A landscape with many valleys, sampled at points; each row gives a point and its height.
From any point a ball rolls to the lowest of the 2 points nearest to it. It stops when none of these is lower. Distance is the straight distance between rows; heights are no part of it.
viso height 3.52: [  -8    8   27   14   -8  -29   13   32  -20    8   -3    7   77  -21
    5   29  -30   -5  -22   -5   24   18  -18   28   29  -53   40   41
   56  -50  -70   18 -100   -4   72  -30  -21  -66  -29    8  -54  -20
   24  -64    5    1  -54  -73   39   39  -19  -35   45  -17  -16  -25
   26]
fuvid height 7.35: [  5  22 -45  11  10  27 -12 -90  23  14 -22  -2 -13 -46  -2  28 -19  12
  -6 -21 -19  -3  11 -19  10  -6 -48   6 -18  60  39 -29  92  12 -18   0
  27  29 -10 -42  29 -19   5  38 -11  -3   4  39  -1  30  42  33 -34  -3
 -10  54 -23]
zazir height 3.00: [ 25  11 -11   7  28   5  -2  16 -22 -26 -13 -23 -38  55  -7  10 -32 -38
 -18 -10   6 -20  69  22 -33 -11   9 -21   7   5  -7 -46 -18  13   0 -36
  23 -66   3 -20 -16 -32  27  23 -23   2   0 -14  21  -7 -29  40  31 -57
  -8   5  30]
Faf height 1.17: [ 27  10 -18 -19  25  -3   6 -74 -17  -7  15 -18  33  23  -4  52  10 -33
 -44 -78  -4 -32 -17  27  -2  -8  10  27  13  20 -12 -45 -14  34 -14 -48
  10  -2 -21  52 -10 -18  39 -40 -21   7  -1 -35  63  52 -67  -3 -18 -27
 -27 -12  12]
Rola height 2.83: [-14 -16  49 -29 -14 -47  13  14  26 -18  36 -20   4  37 -18 -32  36   8
  45 -17  -7  -9 -40 -41   5 -14  14 -10  12   6  24  67 -20 -20 -14  13
 -25  52  41  46  23  18 -52 -14  23 -36  24 -10  19  -3 -30 -44  -9  27
  27 -25 -13]
Taru height 1.80: [-25   1 -67 -10  20  18 -23 -89 -35  13  -6  -3 -32 -36  12   0 -52   2
   9 -49   7  25 -37  12 -27   8  -3  44  14  -6  16 -11  -4  59 -31 -56
  46 -15 -25  -7 -17   5  76  23 -15  14   3  33  15   5 -31  28   9  -2
  -5  29  -4]
sev height 1.87: [  7  -9  47  -4   1 -42  -5  58  42  -7 -11 -27  15  12 -22 -28  44  10
   8  13 -13 -16   2 -22   8 -27  18 -55 -10  12  11  64 -25 -15   9  29
 -31  60  62  10  36  10 -61  19  25 -79  28  -3  13   2 -24 -43 -34  12
  38   0 -16]
tikog height 5.14: [-15 -24  14   5  47  13  27  38  -2 -17  11 -27 -37  -4 -45 -36  74 -13
  -9  30 -44 -22  36  14 -35  18 -26 -40 -28  27  12  32  40 -29  11  73
 -35  34  36 -14  69   9 -72  85  13 -33  63   3 -25 -81   2  20 -20  32
  60 -16   1]
Satal height 7.68: [ 11  28 -48 -17  19  26 -37 -84   5   5  12 -11 -49 -62  15  38   7 -26
 -37 -10 -43 -46  21  -6 -64 -23 -22 -46 -10  88  32 -42  90  17 -31  34
   9  45  40  -9  49 -14   7  60 -26  -7  58  28  12   3 -10  42 -67 -19
  26  36 -11]
koged height 7.60: [ 41  11   2   0  -9 -40 -17 -24   0  33  -4  31  20 -29  10   3 -54 -13
 -26   3  31   9  -9 -18  13 -32 -14 -15 -13 -33  13 -57 -13  16 -24 -41
  45  11 -29 -35 -34 -21  61 -10   0  19 -29 -11 -11  32  18   8 -30 -15
 -17  52  -2]
nusez height 2.33: [-41  23  12  11  -2 -18  21  15 -62  -3 -20  24  38 -22  50   1   6  11
 -40 -44  -4  55 -58  27  -2 -11  17  47  52 -55 -17  13 -63 -18  -1   1
   2 -34 -72 -11 -60 -33  -4 -58 -31 -19 -58  11  15   2 -18  -7  36  30
 -18 -35  17]
ves height 0.96: [ 30  -6  11  16   2  -5  10  50  18  42 -35  19  10  18  -6  -4 -16  34
 -24  24   2  -3  42  11  38  16   9 -32 -20  -1 -12  31 -18  12  31  -7
  -2   4 -16 -42 -13  -9 -28 -31  16 -50 -14  29   1  21  29 -15  47  -8
 -25  -5 -17]
sazum height 5.90: [ 19 -28  60   8 -20 -38   9  52  21  -9   0  19 -10 -18  12 -28  16  31
  59  64  16  26  -3   1  14  40 -31 -29  -8   1  17  44  15   1  41  17
 -21  32  40 -10 -21  40 -27  -9  29   9 -20  26 -29 -13  51  -5  26  -5
   4   8   7]
Kib height 5.61: [ -1 -43  33  -1 -32 -53  24  50  28  24  28  17  34   0   1 -18   8  40
  46  52  42  50 -21 -13  19  50 -27  -6  -3 -16  10  32   4 -10  51  -2
 -22  14   6  20 -29  70 -14 -31  40  14 -12  15 -36   3  42   1  50  20
 -11 -13   5]
leved height 2.11: [ -3  -1  15  -9  23   2  -5 -45 -17 -11  26 -57  29  37 -18  42 -16 -28
 -21 -98   0 -12 -15  35   0  -2  24  33  16  13 -27 -22 -25  43  34 -30
 -15 -30   4  82  17   8  20 -46 -29  -9  10 -33  85  42 -57 -38  16 -30
 -25 -18   4]
vizu height 2.16: [ -8  10 -56 -14  13  18  -8 -89  10   3   0  -9  30  12   0  38  32 -28
 -44 -50  -6 -34 -22   6  -4 -22   7  21 -11  30  16 -52  34   0 -56 -35
  38  17 -38  31   6 -36  13  -1  -7   5   3  16  43  27 -51  17 -51 -10
 -13   9 -15]
Pufo height 2.98: [-16  14 -57  26  17  30  24 -30 -29  30 -27  22  39  20  34   2  15   5
 -23 -20  -7  29 -18   6   5  -6  -6  40  13 -18   0   2   8 -12   7   5
  34 -34 -79 -19 -32 -30 -16  -8   7 -17 -33  61  36  -6  -6  11  33   7
 -36  -1   9]
kos height 2.45: [ 48  30   0   3 -11  21  -9  23  -2  13 -17  22 -27   4 -27  31 -27 -23
 -28   1  15 -40  41  -7   9 -29  -2 -10 -35 -23  -3 -51   7 -25   6  -1
   8 -43  11 -28  11 -26   1  16   0  54  27 -49 -18  -4  13  30  -9 -18
  -8  21 -21]
garer height 4.80: [ 17  16  -7  12  -5  12  11  33 -21 -23  -8  11  26  50  -2   4  44 -23
 -12  -2  -9 -36  10  19  20 -41  57  21   5 -26 -17 -17 -38 -25 -16  26
  13 -24  -9   7 -16 -44 -14 -14   0  -6 -25 -44  -4  -6 -59 -29 -42  -8
  25 -12  -7]
kuz height 7.50: [  7  30 -38  -9  36  18 -31 -93  42   4   9 -23 -39 -24  11  17   0   0
 -44  -4 -31 -11  27   1  -7  -1 -37 -39 -32 108  30 -26  69  22 -14   6
  12  34   1 -14  51 -25  -5  12 -10 -46  13  35  13  18   2  26 -28   9
  21  24  -2]
tir height 4.06: [  7   0  37   7  24   9 -23  19 -24 -42   4 -19 -47  -6   0 -40  15   1
  32  -5 -28 -13   5  -3 -33  13  -4 -45  -5  53   8  76   5  27  24  28
 -51  77  53  49  44  -1 -60  25  -2 -42  15  59  19 -24  18 -12 -11  -6
  28 -21  -6]
nabad height 6.25: [ 12 -13  18  -2 -14   1   4  40  -5 -10   2   5 -37 -22   9 -34  17  23
  58  61   3   1  -1  -4 -19  42 -25 -23 -12  18   9  55  43  17  18  30
 -50  52  59  -8  10  44 -40  29  16  28   1   6 -43 -26  48  13 -26  21
  25   4  -9]
ditok height 2.88: [-29   8 -59   3 -21  19  12 -79  -1   4   8   7  53  -5   8  49  18  -3
  -7 -63  -7   3 -57   7  25 -10   0  67   7  15   2 -57  29 -32 -32 -31
   9  -3 -50  10   8 -19  36 -24   4  30  -9 -21  25  53   1   0 -42   4
 -46   9 -13]
suteb height 8.09: [  8  11  37 -18  -7 -14 -17   5   1 -35  -5 -10 -40  18   1  39   1 -30
  18 -52 -11 -28   0   1  19 -20   8 -12  17  12  -7 -18 -16  -3   9 -11
 -12  11  23  43  45  12  23 -28  -9  -4  21 -26  35  31 -11 -47 -42 -24
 -11  -3  -4]
Talud height 3.40: [  9   7 -14  21 -11  27  33  30  22  -6 -16  48  36  24  43 -41  75   1
   7  40  -2  -4  14 -12  27 -14  30 -15  13 -14 -14 -20  -5 -61 -11  50
  20  -8 -58 -29 -51 -18 -35 -14   7   7 -42  45 -26 -29 -12 -12 -13   3
   3   0   8]
vivik height 3.22: [ -4 -15  42 -23  24 -38  -6  -2 -11   5 -14 -34  17 -12   7  52 -74 -15
  -9 -28  35  16 -15   6  18 -25  21 -15  17  -7 -50 -21 -74  42  14 -87
  -9 -28  12  19 -14  10  56 -60 -23 -13  -2 -27  39  44  -5 -44  37 -14
 -20 -13  50]
ren height 2.95: [-21 -31 -42   3 -11  11 -18 -26  -9  31  12 -24  -2   7  -2  -3 -40  28
  14  -2  15  45 -20  27   6  37 -25  28 -16   4   3   8  -2  21   5  -9
  -9 -26 -14  -1   2  28  16 -31  19  -4  23   6   7  33  17 -12  51  22
 -28 -15   2]
nev height 7.81: [ 21  32 -24 -21   8  15 -29 -37   3  11  -1  15 -43 -52  18  36  11 -31
 -29 -17 -36 -41  19 -26 -51 -36  -3 -42  20  37  37 -60  81 -15 -55  27
   9  31  35 -36  43 -11   2  57 -44  21  57  13  13   5   6  26 -82 -28
  -7  49 -29]
lur height 3.53: [-23 -15  17 -28 -14 -22  24   4  27 -27  54 -33  13  53 -29 -14  36  20
  40 -13   1 -10 -68 -21  39   3  17  23  -2  -3  17  39 -16 -36  -4   2
 -29   9  23  45  23  25 -23 -27  20  -5  16 -47  11   1 -37 -43   2  33
  25 -26 -29]
detu height 8.11: [ 25  30  -1  -9  10   6 -21 -19 -26 -23 -14  -2 -36  18   1  27   6 -36
  22 -48 -20 -17  17   2   2 -22  -4   5  25  17  12 -18  22 -16 -16   5
  19  -2   3  15  25 -12  14  17 -25  11  -5  22  20   9  -2 -11 -55 -30
 -11  18  -5]
Fami height 3.76: [ 19 -27  20  -5 -32 -26 -19  26  34  22  50 -15  15   2 -14  10 -12  -3
 -10  62  38  12 -16 -30  26   2 -29 -29 -57  -9  19 -38  22 -37  -3  16
 -19  20  32   0  11  29  10 -31   9  34  24 -76 -32  34  33   2 -17  32
  19   9  -7]
vare height 5.58: [-16 -30   4  -5  38   6  50  12   0 -23  38   3  -1  24 -40 -57 101 -28
   5  29 -34   9  19  -7 -34  45 -16   1 -18  -1  -5  33  42 -42  -4  54
 -31  28  21  24  55  12 -68  80  30 -12  39  23 -42 -99 -30  25 -40  25
  59 -38  -3]
derer height 1.86: [  0   2 -10   2  17  11  -2  27  -9 -34 -14 -10 -29  52  13 -33  28  -8
  22  18  -5  15  22   7  -8  29   0 -24  13   0 -11  16  -5  -4  -2  35
   9 -24   5  19 -23 -16 -28   8   4 -19 -25  34  -3 -24 -19  13  24 -17
  13 -19  50]
Dugu height 8.70: [ -8  10  17   2 -11  29   5  57  28  19 -11  12 -26 -23  -1   6  26  -4
 -29  52  13 -24  40 -33 -10  -7 -23 -42 -26   3  15 -32  60 -59   8  58
 -22 -19  23 -65  39  19 -50  37  -7  23  36 -22 -41 -27  28  35 -43  37
  14   4 -20]
Gulup height 3.41: [  0   3 -26 -14  32   9   0 -22 -41 -18   3 -31 -30  31  11  17 -31 -28
 -30 -15  10  13  20  23 -38  18   5   7   3 -20   3 -47 -13  23 -18 -32
  26 -81  14 -17 -20 -23  35  11 -32  54   7 -36  15   8 -48  55  15 -39
  -8   5  28]
Bisen height 2.55: [ -9  16  14  10   7 -15 -11 -17 -38   9 -37  24 -17 -48   9  11 -71  11
  16 -29   5  35  -6   0  10  22 -48  11  17  -9   7   3 -15   5  11 -18
  17  -4 -19 -44   9   2  30  13  -6  13 -43  50  -6   5  74  -8  10  -1
 -43  26  -3]
Luz height 7.71: [ 31   3  14 -18 -24 -36 -29   9   4  16  10  15   1 -21   1  36 -31 -26
 -29  16  32  -6 -12  -2  22 -46  15 -23  -9 -32   6 -74 -39  -2 -30 -22
  22  18   3 -15 -34  -8  68 -21  -2  40 -13 -60 -18  38  -5 -12 -55 -14
   3  26   0]
dumed height 2.72: [-20   3  11 -10  32 -12   2 -18 -25   5  10 -59  19  20   5  24 -41 -12
 -11 -77  10  27 -23  21  -3   3   2  22  31   2 -47   3 -54  36  18 -58
 -31 -66   0  51  13   7   5 -53 -36 -32  12 -20  72  48 -37 -43  54  -5
 -27 -32  29]
zuba height 2.97: [  1  -2  -6  25  -5  12   3  -4 -23   3 -16  18  -8 -26  18   4 -24  -1
  36  17  15  36  -1 -13  21  28 -72  23   7 -26  18 -11  27 -26  24  23
  21 -15 -23 -28  -5  20  21  22   8  38 -33  42  -8 -15  90  16  14   9
 -29  29  37]
Tozim height 2.32: [  2  -6 -38 -26  -5  45 -22 -88  -6  15  -8  -7 -49 -60  -8  -2 -55  16
  -7 -23   0  -1  -6   9 -27   3   5  21  -9  11  33 -15   8  72 -44 -58
  44  22  -5 -18  -6  -4  58  44  -3  27  23  27  -8 -13 -37  33   2 -13
   3  18 -32]
Zuda height 8.58: [-14  15  38  11 -21  21  22  81  26  -9  12  21 -20  47 -21  11  46 -14
 -15  33   0 -53  37 -38  -7 -30 -14 -26  11 -28 -12 -42  38 -92  12  57
 -13 -53  16 -18  43  15 -51  34   5  30  34 -61 -36 -38  -3  11  -1  36
  23 -10  -6]
gopom height 4.03: [ -6 -29  43  -4 -37 -28 -20  54  32   3  59   0  12   3 -22   6  -2   0
  22  65  43  12 -13 -26  13  10  11 -12 -48 -46  10 -33  -4 -36  19  29
 -15 -16  47  16 -15  46  16  -7   2  52   1 -75 -50  21  26  26   8  19
  27  -2  -1]
Rol height 7.47: [ 14  13 -30   0  -4  -2 -20 -59  31  36 -10  22   7 -39   5  26 -38  11
 -23 -11  14  10  -4 -33  13 -21 -42  -1 -27  23  29 -46  46  10 -26 -37
  25  33 -23 -47   5 -16  35 -11   4   6  -7   2 -11  36  32  20 -38  -1
 -23  62  -4]
lolek height 5.59: [-21  -3 -42   6   8  56   1 -28  -1 -45  19  -9  35  31 -27 -28  63 -17
   1 -47 -15  -5  -1  25   9  15  25  78 -16  -3  19  -7  -2 -18 -13  25
   5   6 -19  35  14 -27 -16  17   4 -22   6   1  -2 -23 -52  -3 -50  17
  11 -36 -38]
Nid height 2.89: [ 10 -16  35 -17  10 -30 -12  20  22   1 -31 -23  -3   1  23   8 -43   1
  -2  -5  20   3  13 -10  -2 -19  32 -58 -22  27 -15   0 -64  57 -11 -59
  -1  14  27  13 -16  -6  22 -47 -24 -51  -4  12  35  39  -8 -28  28 -27
   6   0  30]
tuzo height 5.31: [ 11 -31  18  16 -21 -48  58  44  44  26  29  13  54  30 -30   0  35  26
  32  57  26  15  -1   4  25  55  -3   3  -1 -16  -8  26   4 -27  58   5
 -20 -17  -2   3 -21  70 -40 -18  40  13  -8   4 -15  -9  -2  15 106  27
 -16 -26   3]
Tevob height 4.69: [  8 -10  24  -2  36  15  -6  46 -22 -19  11 -25 -45  -2 -30 -40  51 -17
  28  36 -45 -33  35   6 -47   3  -9 -51   7  26  12  55  19  -1   4  73
 -49  52  73   9  54  16 -53  69  17 -46  44  10  -3 -56  -1 -15 -42   3
  41 -15 -16]
Muf height 1.99: [ 30  34 -28  22   5  34  16  -5  11  20 -21  32  -4   4 -21  37  -8 -20
 -58  -7   8 -38  39 -34 -11 -26 -15  -5 -14 -19   1 -71  47 -34 -21   1
  26 -44  -4 -59  27 -49  -3  41 -22  61  18 -20  -5 -10  22  50 -22 -12
 -12  36 -33]
lufu height 2.17: [ 22  17  57  22  16 -12  -2   7  -6   8 -41  19 -49 -40   8   8 -84  10
  -8 -11  12   1  26  -1  12  -2 -40 -15  -2   5  12  10 -23  33  29 -42
   2  10  -2 -57  12 -15  28  -3  -8 -20 -23  40  -9  16  71 -22  12 -29
 -48  26 -11]
tafep height 3.49: [ -7  -7  51   1   2 -26 -13  25 -32 -41  18 -29 -45  28  11 -40 -16   0
  59   6 -13  -2 -22 -21 -37  28 -20 -47  11  46 -12  78  -7  18   3   9
 -47  30  53  73  22  -2 -31  -7 -13 -10   2  38  31 -17  21 -14  23  -6
  19 -18  46]
sola height 1.70: [ 51 -15  53  29 -11 -17   6  48  31  28 -26  13  -9 -24   6  -5 -75   5
  -1  32  19 -11  47   4  25  -5 -12 -17 -25  -6   5   3 -31  28  47 -26
  -3  -6   7 -53  -6 -16  15  -7   1 -33 -15   1 -12  19  65 -26  31 -34
 -33  19   2]
git height 2.25: [-22 -14  27  11 -25 -54   2  47 -17  30  -5  32  60 -37  28  -7  -8  40
 -12  20  20  62 -13  21  -3  24  29   2   9 -52 -24  18 -48  -5  28 -10
  -3   3 -52   3 -80  16   3 -56  14 -17 -47  29 -26  23  30 -14  71  18
 -17 -21  13]
vusak height 6.08: [-23   2 -19   8   6  62  38   1  -3 -30  36   0  17  42 -43  -9  86 -32
   3  -4 -13 -10   4  15  -7  15  24  56 -24 -22 -12 -16  17 -57  -2  62
  -6 -28 -14  23  52  -6 -44  53  -7  17  22 -29 -19 -54 -50   2 -42  29
  37 -51 -26]
gager height 1.58: [-41 -14   7  -3 -20 -22  11  18 -54  47  -9  23  54 -24  31  -3 -25  39
 -34 -33  12  56 -29  42  -9   2  37  32   8 -47 -21  53 -67  18   1 -27
 -14  -6 -55  -1 -61  -8 -10 -56 -17 -30 -10  -1   8  21   1  -8  73  26
 -16 -50  -5]
feb height 1.77: [ 27  -8  28  31 -21 -27  40  72  38  20 -21  23  41  34  -7 -19  31  43
 -18  37  -2  -2  25   0  33   1  25 -45 -13  -7 -34  42 -12 -16  34  24
 -21  24  -9  -5 -20   0 -56 -30  25 -36 -27  23 -15   4  -2 -22  46   1
   5   3  -6]
mebir height 2.42: [-25 -15 -24 -16   2   8  -8   0 -28  24  -8 -11 -14  -2  12  -8 -31  27
   9 -20   3  29 -21  41  11  28  17  36  10 -20  -1  38 -49  31 -17 -32
  -4 -10 -14   1 -20   7   7 -29  -8 -22   1  27   5   7  -2  -7  45  -4
  -8 -28   2]
tak height 3.94: [-36   3 -51 -10 -12  58 -38 -61 -24 -35  -3   1 -32 -45  16 -46   6  25
   2 -11 -33 -13 -23 -12 -26  17   4  14  -5  35  11  62  30  60 -27  17
   6  87  -6  72  -2  -5  -9  28 -12 -37   4  55  -5 -35   2  23 -23   8
  24  11  -7]
Petav height 3.36: [ -2 -25  -8   5 -25   1 -16  -8  30  26  17 -15 -13  13 -14   9 -39  15
  19  15  27  17   0   7  41  24 -36  -2 -40  17   6  -6   8  -1  28 -13
 -21 -12  27 -12  20  29  18 -31  14  14  17 -32 -11  33  39 -15  24  31
  -7   8  -6]
Neb height 2.44: [ 31   3  28   4  18  -9  -5  35  24  -9 -35 -33 -17  34  17  17 -44 -28
 -10  14  14 -21  63  -4 -11 -28  44 -47 -13  28 -18  -1 -50  43  10 -48
   6 -36  14 -18 -14 -26  34 -14 -21 -35   5   3  31  20  -2  -7  46 -45
  12   6  28]
Botog height 3.82: [-13   3 -28 -25   2   7 -44 -24  16   7 -36   2  -5 -27  43 -33   2  35
 -25  18  -4   3 -20 -12 -22  -6  -5 -35 -18  39  29  22  20  45 -28  -3
  39  65 -33  -7 -48 -18  -2 -25   3 -40 -31  47 -19  -1  11  26   4  15
  14  12   3]
Tov height 8.38: [  7   3  75  10 -21 -29   3  83  30 -23  19  13 -41  55  -7  -4   8 -28
  66  18 -12 -23   9 -40  20 -24   3 -12  33 -14   8   0  -7 -57  23  20
 -16 -32  49  35  46  33  13  13   8  11  23 -82  -1  -6  14 -24   4   8
   0  -4  16]
rok height 3.24: [ 30  -6  31   3   3 -33  -1 -39  -7  38  -6  -6   3 -47 -22  59 -93 -13
 -26 -55  27 -18  -3  10  19 -30   1   7   4 -17 -48  -8 -71  56  12 -88
   5 -14  -3   1  -4  -2  72 -45   5   0   4 -19  37  38  -6 -39  12 -19
 -38  -5   5]
Gimi height 7.17: [ -7  16 -33  -1  -5  50  -3 -45  35  10 -51  11  -3 -43  -3 -23   3  39
   6  18 -18  -3   0 -11  11   1 -18  22  -2  23  38  -3  65  24 -24  34
  18  41  -9 -59   9  -2 -14  42   0  -8   4  36 -25 -16  43  25 -54   8
  -5  33 -38]
koso height 4.22: [-10   5 -12 -15 -28 -13 -24  -2  35  22 -39  13   9 -29  29 -28   7  60
 -51  23   5   6  -3 -16  16 -37  30 -28 -11   7  27  34   8  37 -32  -8
  12  79 -37 -38 -52 -19 -13 -33   6 -62 -34  16 -40  11   0   9  -8  13
   9  21 -28]
gir height 7.95: [ 40  46   9  -5  12   2 -18 -20 -13  -2 -19  15 -55 -15  13  26   6 -36
  -6 -38 -36 -46  12 -14 -20 -59   2 -35  42  21  28 -40  52 -18 -34  17
  24   9  14 -21  34 -12  20  35 -24   6  17  27  21   4  20  -5 -77 -51
 -21  50 -14]
Kuvup height 2.24: [-26  -2 -81  -1   5  46  26 -31   7  21  -8  -4  45  35  -1  -2  43   8
 -27  30   6   3  -5   5   8  14  -9  26 -21   8   1 -17  32 -33 -16  11
  20 -34 -61 -18  -5 -22 -19  20  14  13  -1  11   2 -14 -21  40   6  22
 -17 -19   7]
Nevuv height 2.71: [ 11   8 -11  14   0  14  12  36   1 -10 -33  26   6  24  27 -34  50  -1
  15  50 -16   3  27   1  -5  11   6 -36   2  -3   2  -3  13 -14   2  52
  27 -12 -30 -18 -41 -10 -33  -5  22  11 -46  56 -36 -26   9  15  18  -1
   4   8  26]
nare height 2.82: [ 27   4  35 -18  37 -33   0 -42 -43  11  -2  -6 -29 -35  -3  43 -74 -25
  -6 -56  20  12 -12  16 -34   1 -18  -1  27 -11 -12 -43 -45  38 -22 -99
  27 -17   8 -19   2  -2  84  -1   7  23 -16  10   7  24 -13  -7  -3 -29
 -40  27  18]
Keve height 5.99: [-28 -18 -11 -10  -5  42  49  13   8 -21  38   7  12  28 -53 -32  99   5
  16  24 -18  -9   5  10 -14  34   0  35 -24 -23  -4  15  33 -63 -12  49
 -26   3  11  10  53  21 -51  56  30   3  39  -1 -37 -70 -26   2 -33  34
  41 -43 -40]
buko height 5.10: [-47  -5 -83   4   0  73 -10 -63   0 -32  26 -13  20 -12 -19  -9  33  -5
   6 -32 -23   0  -7  23   1  25   9  86 -16   9  11  16  25   6 -27  11
  20  29 -27  38  19  -5  -2  47 -18  -7  12  30  16 -33 -14  -2 -43  10
  15 -22 -46]
gola height 6.62: [  7   9 -15   2  -1  61  -6  25 -25 -13 -34  18 -36 -57   9 -41  16  19
  30  53 -38 -19  24  -7 -47  33   4  -5   4  11   2  50  67  26 -20  73
 -23  50  59 -35  14  29 -42  69   8  36  24  15 -57 -56  32  36 -47   9
  28   6 -10]
galu height 8.23: [ 10   1  39 -14 -11 -17  -8  30  16 -31  15 -31 -52  50 -23  29 -25 -26
  42 -15  -6 -34  14  -7  10  -7  10 -30   4  21   1  -7  -9 -11  13   0
 -24 -19  51  35  52  34  23  -3 -21 -12  47 -54  25  22  -1 -20   5 -17
  -7  -4  14]
goz height 4.88: [-15 -42  -9   5 -26 -77  78  18  42  23  57   1  62  31 -28 -27  38  46
  33  35   8  31 -31  -5   4  44  32  29  13 -31 -13  45  -3 -15  18  -1
 -34 -19   3  29 -37  54 -31 -43  56  -2  15  -8 -15 -24 -39  -8  97  16
   9 -58 -11]
Vevom height 2.93: [-11  26  26  25  -8 -18   1  33 -37 -14 -10  14  37   3  21  15 -11   1
 -31 -22   5  15 -28  10  28 -43  26  18  35 -48 -47  -6 -72  -6  13 -20
  -8 -19 -55 -11 -36 -35   9 -64 -14   1 -59 -27  23  21 -25 -35  12  11
  -7  -8  19]
fikuf height 2.40: [-25  15   3 -10  28 -18 -21 -82 -53  -6  -2 -25 -19 -40   0  41 -66 -28
  -4 -75  11  37 -25  28 -26  18 -41  47  45 -10 -18 -28 -19  20 -23 -69
  17 -40   2   5  -1  24  81  19 -15  34  -6  19  24  13 -15   5  11 -26
 -30  15  40]
Dopa height 3.77: [  0 -10 -22  -9   7 -20 -15  -6 -27   5  27  -9  10   7  15  10 -36 -27
 -21  14  26  22  -7  28 -21   0   1  26   7 -50  -9 -70 -29  17 -14 -37
  19 -88   5 -11 -62  -9  48 -15 -24  59 -13 -47  -6  13 -28  50  21 -22
 -11   4  46]
lun height 6.92: [ -9   8 -39 -14  -2  56 -11 -29  13 -10 -41   4 -22 -66  15 -58  21  36
  13  43 -40 -21  14  -6 -19   7  11  11  11  25  21  41  77  57 -22  42
   1  63  12 -38 -11   9 -32  67   6  -6   2  38 -56 -56  50  38 -58  10
  20  25 -23]
vade height 4.27: [-21 -20   3  -4 -11 -33  47   6  16 -10  57 -25  45  42 -18 -23  28  24
  37   5  13  32 -66  -1  34  16  21  54  16 -18  -7  41 -31  -9   9  -2
 -22 -42   5  26 -15  34 -23 -42  27   2   3 -52  11  -1 -44 -28  64  17
  21 -52 -12]
tukov height 4.09: [  7   3  30  29 -28  14  37  61   8 -19  -6  35  31  43  22 -19  67  -5
  18  31  -6 -10  -3 -17  40 -38  24   4  20 -29 -16  -1 -16 -70  11  40
  -8 -19 -36 -10 -13  -4 -19 -25  18   4 -32 -23 -23 -18 -22 -49 -28  17
  13   4   2]
digos height 2.78: [-24 -10  -2  -7   7 -21  11  29 -38 -33  25 -12 -15  28  22 -49  24  19
  41  11  -8  50 -19   5 -34  50 -13 -12  21   3 -16  65  -3  24   8   8
 -13   8  24  63  -9 -12 -43 -13  -2 -16 -12  57  -4 -23 -10  -5  55 -12
  20 -37  55]
vas height 1.38: [  5  28 -59  15  23  33  23 -44  -4   7 -25  23  15   9   6  11  13 -11
 -15   1  -6  -8   3 -23 -12 -26  -5  -2  -9   1  14 -58  37 -21 -40   0
  43 -37 -27 -47  -6 -52  -3  53  -3  43   0  17  12 -18  -9  40  -6 -17
 -22  30  -8]
rovib height 2.74: [ 12 -21  41  34 -10 -43   6  67  -6  28   6  28  46 -17  17   7 -15  -1
   3  39  37  34  16  21   5  20  19  10  10 -54 -37  -2 -69 -23  53   9
  15 -47 -39   6 -58  16  22 -31   4   0 -64  -8  -8  25  40 -10  57 -12
 -20 -14  27]
podu height 0.95: [  9 -18  50  12 -14 -57  15  77  40  -4 -28  -1  29  31   2 -36  48  31
 -14  51  -3 -12  10 -31  14 -24  18 -76  -6  16 -10  50 -21 -30  13  23
 -32  58  17 -13  -2  -9 -59 -28  13 -63  -2   1  -5  28 -14 -29   7  18
  32  13  -7]
gafu height 2.87: [ 22   1 -11 -21 -12  18 -32 -35  17  18 -15  -7 -31 -38 -27  15 -57   8
 -18 -30  15 -26  14  16   9  -8  23  -3 -20   2  23 -13 -12  61 -28 -45
  14  16  16 -27   9   2  41   1  -8  17  31 -19  -7  19 -23   7 -22 -12
   0  -2 -46]
beseg height 2.99: [ 31  -8 -14 -10  -5  12 -16   1  14  26 -11  -1 -13 -16 -44  27 -40  -3
 -19  12  19 -41  48  19   6  -8  29 -12 -47 -11   4  -8 -30  27  -2 -13
  10 -15  27 -45   5 -16  13  22  -4  26  40 -43 -10   7 -12   7  -5 -16
  -2  -2 -48]
fumet height 7.89: [ 16  15   5 -33 -31 -28 -14 -24  13   3  20  -4  10  14  -2  36   8 -16
   3 -21  15 -21 -31   1  30 -20  15  -7   3 -12  -5 -42  -7 -18 -12 -16
  -8  14  14  25  10   5  41 -43   3  20   6 -75  -4  47 -19 -27 -57   8
  -6   7   6]
pivuk height 3.19: [ 12  -7  58  40  -8 -42  -9  53  -7  15  11  22  46 -11   3  28 -45 -32
 -15  33  25   7  19  24  24 -21  20  33  45 -54 -59 -23 -90  -8  74 -21
  11 -80 -37   7 -56  -3  50 -21   4  13 -58 -69   8  10  25 -21  40 -28
 -26  -2  46]
far height 3.55: [  5  17 -34  14  38  24  -6 -19 -22   4  -8  14  41  47   0  -1   8   2
 -56 -39  -3  -5  11   3  11 -24  -9   1 -26   8  -1   5  -2  17   5  -4
  27   8 -59   8 -19 -62 -34 -21  -6 -46 -28  30  54   5 -33 -10  18   1
 -16 -14 -14]
zore height 8.48: [ -8  -6  56 -11 -22 -15   5  90  25 -17  32  18 -50  46 -14  -8  18 -29
  49  41  -4 -30  19 -43  -8 -14 -13 -30  17 -22   9  -7  22 -74  14  46
 -22 -45  40  18  26  46 -16  12   6  40  44 -72 -46 -33   0   9  15  27
  34  -8  13]
mupak height 3.44: [-38  -4 -19  13  -3  20 -10 -26 -24 -20  10 -13 -14 -17  15   1  -4  14
  61 -16 -15  40 -36 -12   9  51 -67  43  31  12  -1  15  47 -42  18  19
 -18 -21 -10  19  34  35  20   4   2  62  -6  28  11 -23  56  -2  -5  25
 -17  12  28]
migo height 4.56: [-52  -3 -65   5  -3  64 -33 -71   0 -28  34 -26   4 -29 -21 -39  29   5
  10 -19 -52  -3 -14   6 -24  49 -12  48 -16  51  18  45  51  22  -4  40
  -8  78   2  71  39   9 -11  58  -7  -1  20  50   3 -50  -2   4 -37  17
  41  -6 -34]
Sabo height 3.33: [-37   0 -52 -25  10  28 -31 -33 -23 -16 -19   8 -15 -28  33 -37  -9  23
   9   5 -16  21 -24  -1 -25  14   0  13   0  19   9  43  14  46 -36   7
  32  37 -17  22 -37 -10  -2  12  -5  -7 -26  72 -23 -26  15  31   9   3
  19  12  22]

Two balls start at each pair of points below. Name the first point that both come to, or write never.
vare / lolek | never
zuba / Kib | never
vusak / Keve | never

Call two points neighbours if one is among the 2 nearest of the other. Go from one point of each pair to the other, from neighbour to neighbour, staying as low as possible. Name the highest point that can't be avoided.
podu / ves | feb
ves / Faf | Dugu
Faf / Taru | rok
Faf / Neb | vivik
Taru / vas | beseg
